A landscape with many peaks, sampled at points; each row gives a point and its height.
From any point a climber takes the steepest step (rise divided by distance) to one of its 2 nearest points. It stops when none of these is higher. Distance is the straight distance between rows; heights are no part of it.
Vanev h=131: [-15  -3  -6 -28  -4 -15   0 -32  15  20   1  -1  -9   2 -10 -38  18  -8
  -9  -6 -10 -10  10   7  -7 -18  -1  10 -13   2   8   3 -11  -6   0   9]
nal h=242: [ -2  -9   1  -7  -5  -6 -26 -10   5   3   2 -10  -2 -11 -21 -15  -7  11
  14   4  10  11 -14  15   0 -30  10  16 -18   4 -12 -14  -4  -5  16   1]
reru h=520: [ 15  -4  17 -13  -3 -15  14  -7  20  13   4   1  20 -10  -2  -2  27 -19
 -27  32  -1  -5  15   7   4  -1  -8   2   6 -13   5  11  -6  -6  -1  -6]
tet h=435: [-18  -1  -4  18   0 -20   2 -17  11   6 -12  -4 -32   3   6 -15   8  -9
  -2  14  23  -2   1 -14  28   5 -24   1   6  24  -6   3 -13   3   0 -13]
fidof h=124: [ -1  -7   2   7  -1  -3  23  -4 -24 -19  -4   6   2  12  12  -5 -20  19
   8  -1  24   4 -38 -29  17   4  15  10  14  13  -2  25   8  14 -12 -14]
Mup h=315: [  1  -4 -17  -7   2  23   6  24  -1  13  -6   7  -3   5  12  -7 -11 -16
 -12   5 -38 -25 -11  19 -10  12  21 -12  -8  12   3  -6   6   0 -10   3]
bofu h=311: [ 36   8  18  17 -18  -6  -2  17   6  -9 -19   2 -14   7 -15  12   1 -32
  -4 -13  12   2 -27  12 -15  -1   1   6  -1  13 -20  -4  -3  27   0 -15]
soka h=249: [  6  -7  -3  17   9  -6  12  15  -4  17 -27  15   8   1   4   9  11 -13
  -5 -35  -7 -24  -2 -20 -11   8  13  11   3 -13   1  10  -6  -3   3 -11]
bevo h=24: [  2   6 -11   9   6  18   8  11  -7  -8   9  -7   2 -10  15   8 -39  23
  22 -18 -22  30  14   0   3   5  -3  11 -24   9  34   2   3 -13 -21  14]
safab h=273: [ -7   0   9  -7  -5   2 -24  -8  13   5   2  -3  -3 -14  -6 -17 -23   3
   3   0 -13  19 -11  21  -9  15   3  18  -4  13  -7   5  -6   1   4  16]
lave h=185: [ 17  -2  36  -7  -5   4  34  15 -36   1   3  13   5   3  17   1 -28  20
  -4  -3  13  18 -27   4 -13  13  19  11  18  -2  19   7  -1  22   8   6]
Mip h=341: [ 22  20   5  -5 -14   7  38  -1 -28  21  -6  15  -3  10  28 -15 -10   0
  -5  17   7  -2 -15  -2  15  -6   0 -29  11 -26  24   1  -1  12  -3  18]
Pez h=440: [-22  -7 -23   9  -6  -2   9  -4  16  -7   2   1 -18   0  36 -17   1  31
   9   2   9 -24  -4 -21 -17  -6 -18  15   2  -5  26  24  -8   5 -21 -11]
ruv h=225: [ -3   2   3   1  21   4  -7 -16 -11 -13   8   0  -7  19   4  -8  -3  -4
   6  20  10  14  -6 -22  11   7  16  -9  19   4 -12  25  10   8   9   3]
seka h=355: [ -2   3  -3  -5 -12  10  -8  12   3 -17  -1   4  23  23 -13  30  -7 -24
  -2 -24  -3  15   6  -3  10   2  10  -4   4 -13 -17 -19   5   5   8   9]
dizi h=489: [  8   7  -3  -7 -11  10   2 -15  13   1  -2  31   9 -20 -11   7   2   6
 -11 -21   5 -13  -1  16 -35 -24   6  -9   4 -24 -21  -3  20  -8  -9   8]
Nom h=573: [  0  14   0  22  -2   7   6 -19   1  -4  11 -12 -28  -7  -1   2   9   7
  27  -3  13   8  19 -14  -1   7 -18 -16   1  31  13 -12 -29  -7   4  -2]
pulo h=495: [ 26  -3  -4  -6 -28   0  -6   2 -17 -14  -9  12  11   4  -6   2  32 -16
  -1   4  21   8   9  -9  -8 -22   8 -22   1  24  -5   4  -1  24   4 -13]
luk h=187: [ -1  -2  24   9   9 -16 -24  26  15   5 -16  -6 -15 -19   2  10  14 -29
  -8 -43  14  -6 -12   1  -2  20 -29  -3  13  -2 -16  -9 -14  -3  14  -8]
Mem h=160: [-16   5   8  -9  13  17  -1  15  -4   3 -10  -7  18 -16  -1   1  18  -5
 -11  -8  13  26  19   6  -4  33   5  -3  -8   7  33  15   7   2  11  16]
merob h=347: [-10   5   3  15  -5   2 -18 -14   0  -9  12 -26  -5   1 -34  -2  -4  15
   0  17  -4   0 -26  44   6  18   0  14 -10  15 -30 -14  12 -17  -9 -22]
bor h=116: [-19  -5   8   2  -8   2  -3   2  15  24   0  28  16 -17  -3 -23   9 -12
   3  10 -19   7  12  17  28  12  -5 -14  22   1   9 -20   5  -7  24  13]
tur h=380: [  0   3   0  18  12   0  14 -12  10  -4  13  -5 -32  14   1   7 -12  21
   7  -2 -23   0 -17   0 -11  21   4   6  -4 -12 -12   0   5 -15 -20  -8]
Bonim h=111: [  8   3   2   3  19   0 -11  13   7   7 -26   3  17   1   1  -2   0 -27
  -5  18   5 -11  24   5  23 -14  17   9  -1 -13  21 -22   4   2  16  29]
Zala h=224: [ 11  -3  19  -2   4   1  14  28 -16  10 -20  18   1  -5  21  -5   9 -13
  -6 -46  12 -10  -3 -10  -7   7  16   4  16 -16  24  -1   6  15  18   9]
vepus h=395: [ 12  17 -11 -18   1  -4  14  -2  13   8  19  11 -13  -8   1 -13   6  11
   2  -9 -21   5  14 -17 -13 -18 -10 -32  12 -43  17   5   1 -16  19  13]
kamuv h=103: [ 18 -10   6  -3   8   7 -21  28  -4  -9  -8  -8  12   5  -5  17   9 -17
 -11  20  -5  -8  45   7   5  -5  13 -12  -6  11  24 -29  -8   4  12  26]
Tunuv h=533: [-15 -17   3 -35  27   8   9   8  -7  20  -8 -21 -18  11  -7   0  17 -16
  -9  12  19 -13 -43  -7  22 -18   5   2   1  12 -31   4  33   5   7  -9]
lim h=163: [ 16  -3   0  -6  -1 -14 -26  13  15  -7   4 -37   3 -11 -15   4  20 -10
 -17  14   4   4  13  14   4  -5 -11   2 -20   6  -2 -11 -25   0   8   3]
zazol h=432: [ 19  -4 -19  -9  -4  10 -11  23   6  -6   0   4   5  11   5   4 -28  -6
   3 -13 -32  -1  21  10   2 -22  12  -8 -19   1  -7 -23   4  -6  -9  11]
Fomi h=87: [ 12  -5  13  -5  12 -10   1 -14  -9  28  15  20   2  -7  -4  -1 -17   6
  16  35 -23  -9  -9   4   8 -12  23  -9  14  10   1 -24  -2   1  11   3]
fatup h=470: [-36   4 -17  -4  19  -1 -27 -10 -19  -2  10 -10   9   4 -18 -22  16  21
   8  -9  -2 -19  25   3 -27  -4  11   8 -14  -5  12   7  -5 -14  14   3]
fonav h=158: [-20   3 -16  -2   4 -21  -9 -34  21  17   2  -6 -27   7 -14 -12   7   6
   1 -20 -10  -1   6   1   6 -11 -12  13 -20 -13  -5  -8  -1 -25  -3  -4]
rerir h=585: [  5  -8  -6 -15 -11  -4  11  -8 -34  -1   7 -12   5  18 -13 -30  21  20
   3  32  12  19   8   2  -4 -15  12  -7 -18  12  18  22  -5  15  28  -1]
Begip h=528: [-38 -24  -5  -6 -20  -9 -26  -9  11  -3   9 -34  15   9  -2  -4   7   8
  -1  -2  -4   1  -7  -1  10  30 -20   6  -9   5 -31   9   5  -4 -11  -3]
Rog h=153: [  4  12  15 -16 -31   7  30 -15 -13  11  32  19  25  14 -13  15  -5  -2
  -3  28   7   6 -27   1  -2  -4  10  -9  22 -16   4   0  -5  20   4   4]
Sur h=170: [ 25  22  21   9   4  -9  -5   5  19  -9 -10   0   1  -4 -20   2   2 -23
   8  -8   3  17  29  -1  16   8   5  -4   5  -3  17 -18 -22  -2   8  21]
peme h=221: [-10  11   7  10  12  -4  -5   3   4  16 -23   0  -7 -11 -22  -3  23 -12
  -8 -28  13  -4 -22  -4  -4  10  -1  11  11  -5  -7   6  -3   1  18  -6]
zegop h=769: [ -5   2 -10 -16   1   7   2  -8   4  12   5  26   0 -30  23   9  10  10
 -16  -1  14  -2  19   3  -9 -16 -32 -16  -3  10  -4   7  26  -5 -16   1]
lum h=544: [-33  -9   5 -25  15  -8  18  -4 -19  17  -3 -17 -13  10  10   1  -1  18
  -5 -15  14  23 -33 -13  30  15 -15   5  -8  24 -13  23  19  10  -4 -18]
gev h=152: [ 15  19  24   8  -3   0  10  13  13  -7  -1  19  22 -17 -15   8  15 -25
  -1 -15  -7  23  23   5   5  28   0 -13  12 -22  17  -2   1  -3   2   2]
zinid h=300: [ 16   1  -1  13 -17  13  18  12  -8   4  -1  36  14 -11  17 -14   1  -4
  13   2  -6  -6  -8   7 -17  -2  11 -18  26 -13   5   6   0   9  11   6]
guk h=413: [-20   4 -14  11  -7  10   0 -32  -2 -11 -11  -4  16 -11  -2   8  14   2
 -19   7  39 -11  34   6  -4   4  -6   1  -3  29   5   6  -5  -7 -18  -2]
vema h=390: [  8  -6   2 -14   5   1 -14  23  17  -9  -3   2  12  12   4  34 -29 -10
  12 -24 -16   9   9 -19  17 -15  -6   2  -3   5 -25 -33   0   9   0  19]
zoli h=511: [ 15   6   1  -9  -2 -16   7  -2  21 -24   1 -12 -12 -15  22 -15 -15 -22
   0  -7   3   1   4 -10 -10 -18  -5   6  16 -21   8  -1 -17   1 -15   9]
nima h=345: [ 29 -13  15   7 -10  -4  -6  27  14   0 -14 -10 -24   3  -3  18   5  -6
 -10 -15   8   2   5   8 -26  -2  -7   9 -10   6   0 -23 -14  23   8  10]
gudut h=476: [-11  -2 -11  22   7 -10   9  -8   3   5   0   5 -38   6  -4   4  15  -6
   7  -5  -6  -3 -18 -23  28  -1 -19 -19  -6  15 -11 -11  -7  -3   1 -26]
mumil h=536: [ 19 -12  -9 -11  -2  -8   5  -1 -21 -12   3  -6  -2  23  13   9  -3  24
   4  30  11  12  18 -13  -1 -12   2  -1 -14  20   8  22  -2  13  -2   1]
sok h=655: [  1  11 -16   9  -5   4  15 -23  13  -1   3  11  -2 -19  -7  -2  29  15
 -12   2  28  12   6   9 -11 -21 -22 -17 -13  -1   5   9  17  -9  -5 -17]
Viv h=518: [ 27   8  -4 -14 -16  -3  11 -18  -5 -10  16   6   4  -2 -14   6   6   7
   7   4  -3   0  -8   8 -21 -31  13 -19   8 -13  -6  -3  -3   1  -8   0]
teg h=631: [ 14 -14  -6 -11  -9   0   2  -5   1  11   4  -9  -5  20 -23 -18  16   3
   0  21  -6  -9 -36   6 -23 -11  20   1   5  -7 -31  17  19   9  11 -18]
nafi h=306: [-21  -6   8   1   2  -3 -41 -23   4  -3  14 -13   9 -19 -20   1  -9  16
   2   8  -4   9 -14  17  -2  24   1  15   9  29 -22   1  -3 -17  -8  -3]
Kamok h=554: [  6   3  -2  -7  -5   5  -2   2  20   5  -4  21  16  -2   4  10  -7 -13
 -10 -15 -13  -7   0   8  -4   3  -6 -12  12 -17 -33   5  21 -12 -24  -3]
Kode h=169: [  7   0  31  -9 -14   8  22   4 -12 -13  24  13  15   8   4  25 -21  -1
 -10   8  15  11 -24  -4 -22  21   3  14  28  -9   3   1  -5  22  -1   7]
nevir h=362: [ 24  24   1 -21   2 -16  26  -1 -20  10  -9   8 -26   4  12 -17  13   7
   2   0   7   5   5 -18   6 -22  -2 -32   5 -30  25  12  -3   5  15  16]
gomo h=220: [  5 -21 -26  21 -29 -18  -9  14  16   6  -8   6   2   1  -6   7   5  18
  21 -23 -26  -3   6   1 -10  -5 -11   9 -19   2 -13  -4 -11  -2  -7 -30]
mezof h=287: [ 20   1  10   2   4   9  -9  18   9  21  -7  15   2  -1 -11   9 -14 -20
  -1   7 -32 -14  -4  27 -11   7  14 -14  -1  15 -17 -24   3   3  -5  -5]
Fumun h=108: [-36  -4 -24 -20  -9  -4   3 -25   8   9  -1  -9   6   9  -3 -37  14  -6
  -7   4  11  -3  -5  -5  16  -3  -2   0  -9  10  -6  23   2   3  -5 -12]
zeg h=276: [  3 -13 -12  25 -15   7  17  23  -5   1 -13  15   5  -6  30  -7   3  -6
  -4  -7   9 -15  -3 -13  -9   1 -11  -3   4   0   1  15   4  13   5 -12]
Nen h=188: [ 26   9  14   3   8 -16 -39   9  15 -16 -10 -13   9  -9 -17  18   5 -16
   8   6   5   8   9  10  11 -15   6   2   3 -13 -10 -20 -17   3  15  13]
Poza h=132: [ 12   7  20   0  -4 -14   7   4   6  18  -4  42   9 -14  -6  -6  12 -16
   7  -7 -12  20   2  -5  26   8 -10 -18  27 -20  -1   2   3   2  26  -7]
kemus h=183: [  2   9  24 -10  34  16   4  29  -6 -11  10 -22   7  -6   6  14  -2  -3
 -23   7   0  18   4  -5  -9  29   6  -3  -3  -2  28  21   9   1  10  12]
Fana h=444: [ 16   1  13   4 -19   8   6  20 -14  -8   4  21  16  14  -1  40  15 -15
  -9   1   9   9   7  -7  -7   6  -2  -9  -5  24   9  -7   1  22  -7 -16]
tagad h=617: [-31  -8   1 -31  36   6  17  11  -8  14   4 -29 -23  12  11   0   0  15
  -6  -9   3   0 -36 -10  19  -2  -6   3 -16  -3 -15  21  35  -1  -6   3]
Daso h=463: [-11  15  -4   8 -13   5 -10 -30   2 -22  14   5  17  -8  -1 -19 -14   4
  -7  18   4  -7  41  24  -3  11 -11   3   0  21  -1   1 -13 -20 -26  -3]
figot h=523: [ -4   7 -22  14   9 -11  15   2  -7  -2   5 -16 -32   5   6   1   9  14
  20   3   2   8  -1 -21  18 -12  -5 -11 -14   4  20  -5 -20 -13   2 -14]
fev h=568: [ 30  -5  -1  -3 -16   9  10  -4 -13   9  17   5   9  10 -11  -1  10  -1
   2  30 -22 -14 -27  18 -15 -17  23 -17   1 -19 -12  -3  -4  13  14  -9]
salun h=139: [  5  -2  -5   7 -10  -3  -6  -2  -8  -2  -2 -21  -2  -5 -11 -27   7 -14
  -4  27   3  -2  17  24  10 -17  -2   4 -27  13  14 -23 -22  -2   8  -4]
todis h=47: [-10  -1  -6  -5  15  22 -13  11  -1  11  -2   2 -12 -12  24 -14 -32  18
   7   1 -25  -8  -8   0 -21 -11   7  13  -4   2  41   3   6  -7   0  26]
sut h=414: [-25  -2 -11 -21   8  -3 -21 -26  -8  -8  12  -1  31   7  -2 -13  12  16
  -5  19  -1 -22  28  -7  -2 -17  10  11   1 -19   5  11   5 -17   4   8]
rige h=281: [ 19   7   1  21 -27  -3   4   6  -6  -4  -5  11 -11  -5 -22   7  13 -26
  16 -11  21  -9 -43  -9  -1 -18  -3 -12  14  -3 -10 -12 -11  24  -4 -39]
suzom h=186: [ -7  -8 -16   9 -10 -29 -26  -9   9  -7   4 -10 -15  12 -22  -7  19  10
  11  -8 -19 -15  14   5  -1  -5 -11   5 -17  -8 -20 -16  -9 -17  -7 -22]
Bomu h=374: [-19  -2 -10   0  -2  -5  -7 -27 -12  18 -16   3  12  10 -13  -3  27   0
 -10   6  19 -12  35  -7  11   0  -2   9 -12  27  17  -2  -3   1   2  -7]
timo h=138: [  6  11   0 -17 -23  -1  33 -17 -30  -2   9   3   3  27  -8   5  -1  21
  -6   6  19   5 -42 -16   6  -7  17   1  11  -6   2   6   4  17  -1  -9]
Zag h=400: [-30   3  -4  13  13 -10   6 -25   7  19 -13  10  -8   6  -1   0  14 -10
 -14  -7   7 -22  22 -15  16  15  -8   6   9  19  10 -11 -21  -4   4   3]
rutuf h=434: [ -6   4  -8 -10   2 -15  10 -11   2   8  31   8  13  -6  -2   5  12  25
   2   7 -11   9  14 -19   2 -11 -12 -11   5 -27  13  -5 -14 -26  25   2]
rir h=157: [  0  -5  17  -3  18 -24 -29   8   4 -11 -10  -3 -20 -23  15  -9  -4 -13
   4 -36  11 -10 -11 -19  -6   1 -10  14  20   7 -13   6  -4  -3   3 -15]
mapi h=384: [  8 -16  12  -2  -9  -9   0  11   7  20 -14  10 -26 -12  12  -5   0  10
  -1 -11  19 -18   0  -6 -24 -12 -10  21  -4  29   8 -24  -5  24   9  27]
res h=346: [ -5  -7 -19  10   8  13   8   6   5   8  15  -2  -6   9   8  -9 -21  20
   3  24 -42 -18 -11  21 -12   4  14  -2  -8  -5  -4  -8   6 -18  -3  -9]
Pid h=140: [ -7   9  16  14  17  11   6   4   0   3 -19 -12  14  -5 -16  -9  19 -15
 -11  16  24  22   0  22  15  17   8   2  -4  -5  18  12   3   6  26   8]
Ker h=399: [-21  -6 -18   7   6   5  -4  -4   0   5  11 -23   1   2 -16   4  -5  12
   1   5 -21  -4   2  25  26   3  -7   8 -32   5 -19 -23   5 -23 -23 -27]
kedi h=419: [ -5  11 -13  17  -2  13   3 -10   0 -18   9  -7 -12   7 -14  -8 -11   6
   3 -26 -18   0  -2  16  -7   4  17   0 -20 -15  -6 -10   9 -23 -27  -3]
riko h=569: [  2   4 -19   5  -6  16 -26   3  15 -17  -3 -11   3   2  10   8  -3  17
 -21  14  -9 -14  49  12 -14  14 -39  -7  -3  -9   9  16  11 -18 -16  13]
Dip h=427: [-18   9 -14  -5   5   0   3 -15  -1 -20  16  -8  16 -11  -7   9  12   7
   8 -24  -7  10  11 -17  -6   9  -2  -6   0 -28   3  27  -4 -25  -8  -3]
Teman h=557: [ 17  21  23 -22   5  -2  11   0  21 -10   7  -2 -10 -17   8   2 -28 -33
  -9 -29 -10   6  -4  -4  -7  -2   1 -13  15 -12  -3  -6  -6  -3 -18  22]
dupus h=488: [ -2 -16 -20 -12  -8  10 -13  15  25  -9   9   7   8  12   3   7 -24  -1
  -4  -3 -23 -19  -1  23  -4 -12   7  -6  -8  -5 -44 -11  20 -11 -26  -3]
vit h=371: [-21  -1 -13  -9   7   0 -19 -11  -6 -10  23 -16  36  -4  -6  13  16  15
  -2  17 -10  -2  26  -6  -6  11  -6  -3   0  -9 -11  20   3 -26  -4 -18]
lor h=363: [ -1   9   3  20  22  -4  -9   9  -1 -10  -7 -19  27  14 -11  36  13 -12
  -1   9  -2  -2  12   2  42  19  -3   6  -2  -5 -20  -1   1 -19  -1 -16]
mube h=458: [-25 -19  -9  -3  -6   1 -14  18  -2   1  15 -38  25  10 -11  18 -12   6
   4   8 -31  10  -1   1  26  25 -14  16 -20   2 -29  -2   8 -10 -12  -9]
rero h=471: [-11  18  -2  29  -2  16  -6 -11   4 -17  11 -15 -10  -2 -26   1  -2   4
  21 -23 -10  27 -10   7  -6  25  -3  -9 -12   4   2  -4 -13 -14  -1  -8]
siv h=321: [ 19   9  21   6 -10  15  23  13 -30  17  -6  34  -8 -14  23 -16  -7  -9
  12  -5   3 -11 -33  -1  -6   1  -2 -44  30 -30  21  -6   3  19  11   5]
Tun h=406: [ 11  -4  28  24  -1  10  -2  22 -22  -6 -17  10  21  24 -15  44   7   1
 -14   0  20  10   7  -2  -8  25   0  15   1  13  -1   3  14  24  10  -9]
lakap h=327: [  9   5  -9  12   0  15  -6  15  -4 -14 -10  19  19  17   4  10  -6 -34
  17   2   2   3   8 -15  22  -7  14 -19  18  -9  -8  -2   6  16  17   8]
tos h=120: [ 10   3   2 -17  -4  11  -1   5  -4  -8   8 -11  10  -7  -7 -15  13 -28
  -2  19  -1  13  37  14   7 -16   6 -21 -18  11  22 -28 -10  15   8  15]
Fako h=577: [  7  -1   0   0   4  -8   5 -12  -2  10   7   5   2 -11   1   1  31  10
  -9  34   9  -1   4  -4  -4 -15  -6  -9  -1  -3  -1  24   8  -3  11 -21]
Sezi h=133: [-12   3  -7 -13  31  -3 -18   5  -1   6 -11   9 -26 -13  26  -3 -14  -6
  14 -30 -13  -9  -9 -30 -10  -2   4 -11  15   4  -7  14   4  -1   5   2]
kibo h=125: [  5   0  19  14   1  -6 -18  12   7   9 -23  -1  16 -17   0  -4  15 -13
 -16  25  17  -6  16  27  12  22   3  15  12   5  22  -9  -4  10  11  22]
Doko h=202: [ 25   0  28   7   7   9  23  23 -20   4  -6  11  -1  -7  36  -6 -21   5
 -10 -23  23  -8 -14   5 -19   2   2  12  18 -26  16  11  19  13  17   5]
Guzi h=241: [ 10   2   5  21   3   5   7   7  -6 -17  -1  -3  -2  10  18  -2 -13 -12
  12  19   0   8   5 -15   3  24   7   6  19   9  13  19 -18  14   2   3]
soki h=110: [-11  -5 -13   5 -11  -2   8 -18 -16   1 -17  -4   6   7  -6 -14   3   7
   9  -1  18  12 -18 -11  20  -8  10  23  -3  22   4  16   5  12   1 -15]
fedug h=206: [ -1  10  18 -18  35   9   0  13  -5 -20  11 -25   4  11   2   6 -15 -20
  -3  14   9  26 -19 -10  13  12  12   5  15 -10  -8  18  10   5  14  11]
medi h=405: [-21   9 -17  14  -9  15  14 -17  13  -1   7   4 -22  -4  18 -21   1   9
   4   6  -5 -32  10  -9 -27   8 -12   1  19   6  13  -1 -17  -6  -7  10]
mek h=407: [-13  -6  -6  -7   7   4  -5  22   2 -24   3 -33  36   9 -14  27   4  -1
  13   3  -6  18  -2   1  33   7   3  10 -25 -12 -21  16  20  -8 -11 -14]
Mapur h=115: [-20   5 -20  -4  11   3 -14  -5   2  -6 -11  16 -14   7  20 -15 -19   3
  15 -24 -10 -23 -10 -11  -9  -5  11   3   8 -10 -10  22  20 -10 -22  11]
nuba h=212: [  8   1   0  -5   4 -16 -44  14  26  -8   7 -20  -5 -20 -22   0 -16   1
  22  -4  -6  22  -6  22  14 -15 -10   5  -8 -15 -10 -20 -19 -14  26  15]
velav h=373: [-11   1  13  20  11   7  16  18 -12   7 -18  -2   8  23  -5  30  -4 -12
 -20 -12  -4  15  14  -3  13  41   6   9 -11  -1   8   7   7   4  -3   3]
zoti h=100: [ -9 -10   4  11  -2   4  -3  -4   9  30  10  18  12  -5  -4  -4 -16   4
  -6  27  -6  -6 -12  23  15   0  -3   4   6  13  -9 -30   3   3  19   9]
nelom h=532: [-18   3 -21 -14   9  -1 -10 -23 -31  -9  20 -14  -7   5 -14 -32  12  27
  17  10   7   9  10  -3  -8 -14  20   5 -15   7  17  16  -8  -1  10  -1]
mufu h=36: [-19  -3 -15  11   2  11  -4   3  -8   3  -8   5  12  -5  29   0 -38  23
  15 -17 -16  -7   7  -9  -5  -2   5  33  -6 -11  33  12   3 -14 -18   6]
zinum h=421: [ 13 -15   9  -9 -19   4  -1 -10  12   9 -11   0  -9  -2   4 -19 -11 -15
 -16  10  13  -9   1  27 -16  -6   6  22   1  30   2 -23 -12  20 -12  26]
mirol h=251: [  8  -5  -7  23 -27  -6  11  19  11   6  -4  25 -10  -1 -10  13  11  -1
  14 -28  -7  -1 -23   2   0  -5 -18  -5  -1  -2 -24  -9  -8   5   4 -28]
gani h=475: [  8  -2  -1   1  -5 -11  11 -15   6 -15  -7   7 -18 -14  34 -11 -13  14
   5   4  20 -26  -6 -15 -15 -29  -3  16  14 -18   6   8   0   5 -23   4]
gite h=506: [  8  13   8 -20  25   5   9 -11  10  -5   1 -21 -19 -13 -12  -4 -34 -21
  -1  -5 -14  13 -20   9   6  -5  27   0  -8   3  -2 -15  -5  -5 -17  23]
kufi h=343: [  2   6   7  20  11  -3  19  -9  -2   1 -13  -5   2  21 -18  28   9  -4
 -12   3  11   9   8  -5  24   2   3  10 -13  -3  -6  -5   9  -6  -6 -14]
pevap h=556: [ -6 -19  -7 -10  13  -2  -5  -3   1  18 -12  -7  -5  20 -29   0  22  12
   5   5   8 -20 -42  -5   6 -20  11  15   1   1 -36  -2  37  -4   7 -14]
Gopu h=459: [ 13  -1  12 -26  -4   0   6 -27  12  -7   7 -14 -10  -2  -3  -6 -17  -8
 -17   9   1  -6  -3  20 -16 -21  20  11 -11   0   0 -23 -11   5 -20  21]
Dumud h=652: [-19 -10 -19   5  -3  21 -16   8   3  -2  -2  11  12 -13  13  11   7   9
 -18  -5  -8 -17  22   3 -16  14 -25 -13  -2   9  -7   8  19 -11  -7  -2]
tiza h=524: [-14  11   2  17   1  10  -1  -6  -3   1   7  15 -21  -5  -1  13  -2  20
  19 -18   4  12  -1  -6 -16  19  -3  -3   7  25   3  -4  -7  -4   7  11]
Vupoz h=553: [ 11  -5 -10  -3 -14  -7 -11  -6  -4 -22  -9   5   1  -4  22   2  12   6
   6   4  24  10  21 -23  -8  -5 -11  -7  -4  25  -7  20   0  16 -12  -6]
Nuduf h=256: [  8 -12   6  28 -24  -9  21   5  -1  -8 -13  10   9  18  18 -11  -1   1
   0   5  10  -7   7  -7  -9  25  -5  20  18  -7   6  28  -8  17 -10  -7]
big h=60: [  1 -13   0  -8  14   0  -8  15   0   6   0   9 -20  -7  27  11 -29   9
  -2   6 -14 -27 -10 -11 -24 -14   9  13  -1   6   8 -12  -5   4 -10  14]
dapin h=74: [  6 -19  13 -10   6 -14 -17  -1   4  15  12   8 -21  -8  12   5 -21  17
   8  29 -18 -10   0  -8  -8 -12   0  -1   4  31   4 -30 -15  10   2  12]
fude h=479: [-15  13 -18  -1  11 -13  22 -21   3  -5  25 -13 -14  11  -2  -1  10  27
  12 -15  -4  11   9 -23   9  -9 -10  -9  -6 -27  23   9 -13 -25   1   2]
lema h=480: [-15 -18  11 -18  -5 -12  22  11 -19  18   4  -4  -1   0  28   0 -13  22
  -3 -26   5  16 -37 -13   4  12 -26  14  -7 -14  -6  22  10   6   3 -20]
Nogom h=512: [ 23  12  -7  11  -7   5  -8  -6  18 -32  -5  -7  17  -6   7   9 -21  -2
 -15  15   6   4  39  10   1   4 -12  -3  -6  -2  -1   1   2 -16 -36   1]

Call two points neighbours if one is among the 2 nearest of the other. Go from one point of each pair to the other, from neighbour to neighbour, staying as high as possible. Name the lowest point that can't be avoided.
Begip and Vupoz | kufi
tagad and teg | Tunuv
teg and Kamok | dizi
Vupoz and zegop | vit
zegop and figot | Bomu
Vupoz and rerir | mumil
